Points on a hilly landscape, in no order, each with its height.
From any point a ball rolls to the lowest of the 4 points nearest to it. It stops when none of these is lower. Distance is the straight distance between rows; heights are no part of it.
Q258 h=54.0: [  9.6  13.8  -8.2   9.5 -17.8  15.6 -36.1 -25.7]
Q371 h=23.5: [-38.3 -20.2  22.9  35.4 -21.9 -13.2  12.1  55.8]
Q930 h=32.4: [ 20.2  26.3 -32.8 -14.5  19.2 -34.8  -0.5 -74.1]
Q126 h=40.2: [ 31.1   8.3  -9.0 -18.8  21.7   0.4  -3.4 -35.0]
Q693 h=23.7: [  3.8 -19.9   8.8 -25.9  10.7  10.4  50.9  46.4]
Q974 h=38.0: [ 54.5  17.1 -20.4 -21.0  21.3  14.1  -4.1 -39.5]
Q478 h=14.8: [ -8.0 -10.5   0.3 -13.2 -12.9  25.7  35.0  49.5]
Q50 h=37.6: [  1.7  -8.0  -4.5 -20.5   3.0  27.7  70.6  68.0]
Q165 h=16.4: [  1.2  -3.9  -2.5   5.6 -22.8  30.5  -5.1  23.8]
Q404 h=8.0: [ -9.8  27.1 -33.0  13.6  -7.2 -40.6 -29.4 -76.8]
Q496 h=7.2: [ -6.2  -3.1  -4.1   5.1 -25.5  34.0  17.5  41.9]
Q733 h=11.0: [ 64.6  22.3 -27.8 -18.9   6.1  36.9 -13.6 -41.3]
Q517 h=48.8: [ 13.0  18.9 -17.5  23.2 -24.8  26.1 -42.4 -27.2]
Q920 h=24.4: [  0.5  20.6 -16.6   8.6   2.3 -15.3 -30.8 -53.1]
Q558 h=36.7: [  9.6 -17.9  13.5 -25.2  26.8  -9.6  15.4   5.3]
Q466 h=10.5: [ 31.8  16.3 -16.7 -17.8  11.6  12.2 -12.7 -41.4]
Q692 h=18.5: [-17.8  -5.6  11.8   1.6  13.6 -23.2 -13.0  -5.5]
Q906 h=31.5: [ 10.8  26.4 -21.2  25.8 -18.7   6.1 -46.2 -53.4]
Q518 h=45.2: [ 53.5  28.3 -36.5 -22.1  24.3 -12.4  -2.5 -68.3]
Q154 h=7.5: [  6.4   9.8  -3.7 -10.3  13.4  -9.2 -15.7 -30.3]
Q349 h=21.8: [-14.0  -9.9   8.9   3.8  -8.1   8.4  -0.3  26.6]
Q341 h=12.3: [-21.4 -12.2   8.4   6.8 -19.8  16.4  20.1  47.7]
Q12 h=33.8: [ 17.2  -5.9  -2.1 -16.1  -2.4  26.3  15.6  22.0]
Q281 h=31.6: [ -9.6   0.8   8.7  -2.9  14.4 -26.7 -11.9 -26.7]
Q900 h=29.8: [ -6.7 -25.7  24.1 -24.3  31.1 -18.8  34.9  28.7]
Q452 h=42.4: [-11.3  -6.2  10.8   9.4   1.2  -7.2 -15.2  -0.2]
Q742 h=55.4: [ 12.6   6.4  -9.5   5.3 -21.6  30.4 -26.2 -11.5]
Q177 h=35.3: [-14.2   5.7   6.4  17.9  -2.7 -23.6 -29.0 -30.0]
Q375 h=44.4: [ 18.7  -7.5   5.5 -25.7  24.4   6.2  13.6   2.5]
Q176 h=22.4: [-25.7 -17.9  19.0  35.9 -17.1  -7.6  -5.2  36.6]
Q818 h=74.5: [ 30.7   6.6 -10.5 -15.3  -0.6  31.5  -6.4  -9.8]
Q292 h=59.2: [ 36.6  21.0 -22.1  -5.0 -15.8  42.2 -29.7 -36.9]
Q914 h=16.2: [ -7.5  18.0  -6.1  34.3 -13.7 -11.9 -44.0 -38.2]
Q170 h=30.1: [  3.1  21.9 -10.5  23.8 -14.2   0.2 -41.0 -39.3]
Q816 h=30.4: [ 11.0   1.7   3.9 -20.3  27.4 -17.8   3.8 -26.9]
Q310 h=29.0: [-32.6 -22.8  21.6   8.9  -8.1  -9.7  12.1  38.1]
Q28 h=28.6: [  5.0   5.9  -7.4 -21.5  34.1 -35.1   3.2 -41.8]
Q759 h=17.8: [-37.3 -12.1   8.2  24.4 -24.3  -0.4  30.7  66.5]
Q467 h=28.4: [-12.9 -28.4  25.9 -24.5  25.8 -16.1  43.6  45.4]
Q572 h=44.5: [ 18.8  15.9 -13.2  -8.7   2.5   2.9 -19.7 -38.4]
Q786 h=29.2: [-26.7 -21.9  21.0 -14.3   4.3  -8.4  40.6  56.4]
Q963 h=30.5: [-47.6 -31.7  33.2  39.0  -5.3 -33.6   9.3  51.1]
Q805 h=5.6: [ -2.4  -3.7  11.2 -17.1  28.3 -30.2   1.2 -21.0]
Q962 h=34.3: [ -3.2   2.0  -0.8  22.7 -25.6  17.4 -30.3   1.1]
Q66 h=45.8: [ 38.4  -6.2  -9.1 -23.9   3.4  39.3  28.5  20.3]
Q614 h=55.1: [  3.6  -2.1   6.5  -9.9   9.0  -4.9  -2.4 -10.4]
Q187 h=27.5: [-19.2  -2.9  -1.1  -5.1 -14.5  24.6  60.1  75.6]
Q631 h=38.6: [-23.7 -21.1  25.3  -6.7  19.7 -29.2   8.1  13.5]
Q132 h=44.1: [-21.4  -1.3  15.7  32.6  -4.7 -28.4 -27.9 -13.5]
Q564 h=16.1: [ -0.5  20.6 -15.0  -0.7   7.7 -30.7 -19.7 -57.8]
Q769 h=22.7: [-31.6   0.1  -3.4  16.3 -29.4  21.6  42.2  73.4]
Q34 h=17.4: [-17.7  -7.4   6.1  35.8 -31.2  15.6  -5.9  41.9]
Q865 h=33.0: [-38.7 -27.4  31.3  -1.9   8.1 -25.9  25.6  49.3]
Q207 h=59.3: [ -2.0   1.7   6.4   6.7  -4.6   1.7 -24.3 -13.4]

Where does a ball stop that starts at each point below?
Q769: Q496
Q920: Q154
Q258: Q914
Q818: Q154
Q631: Q805
Q974: Q154
Q292: Q154
Q12: Q496
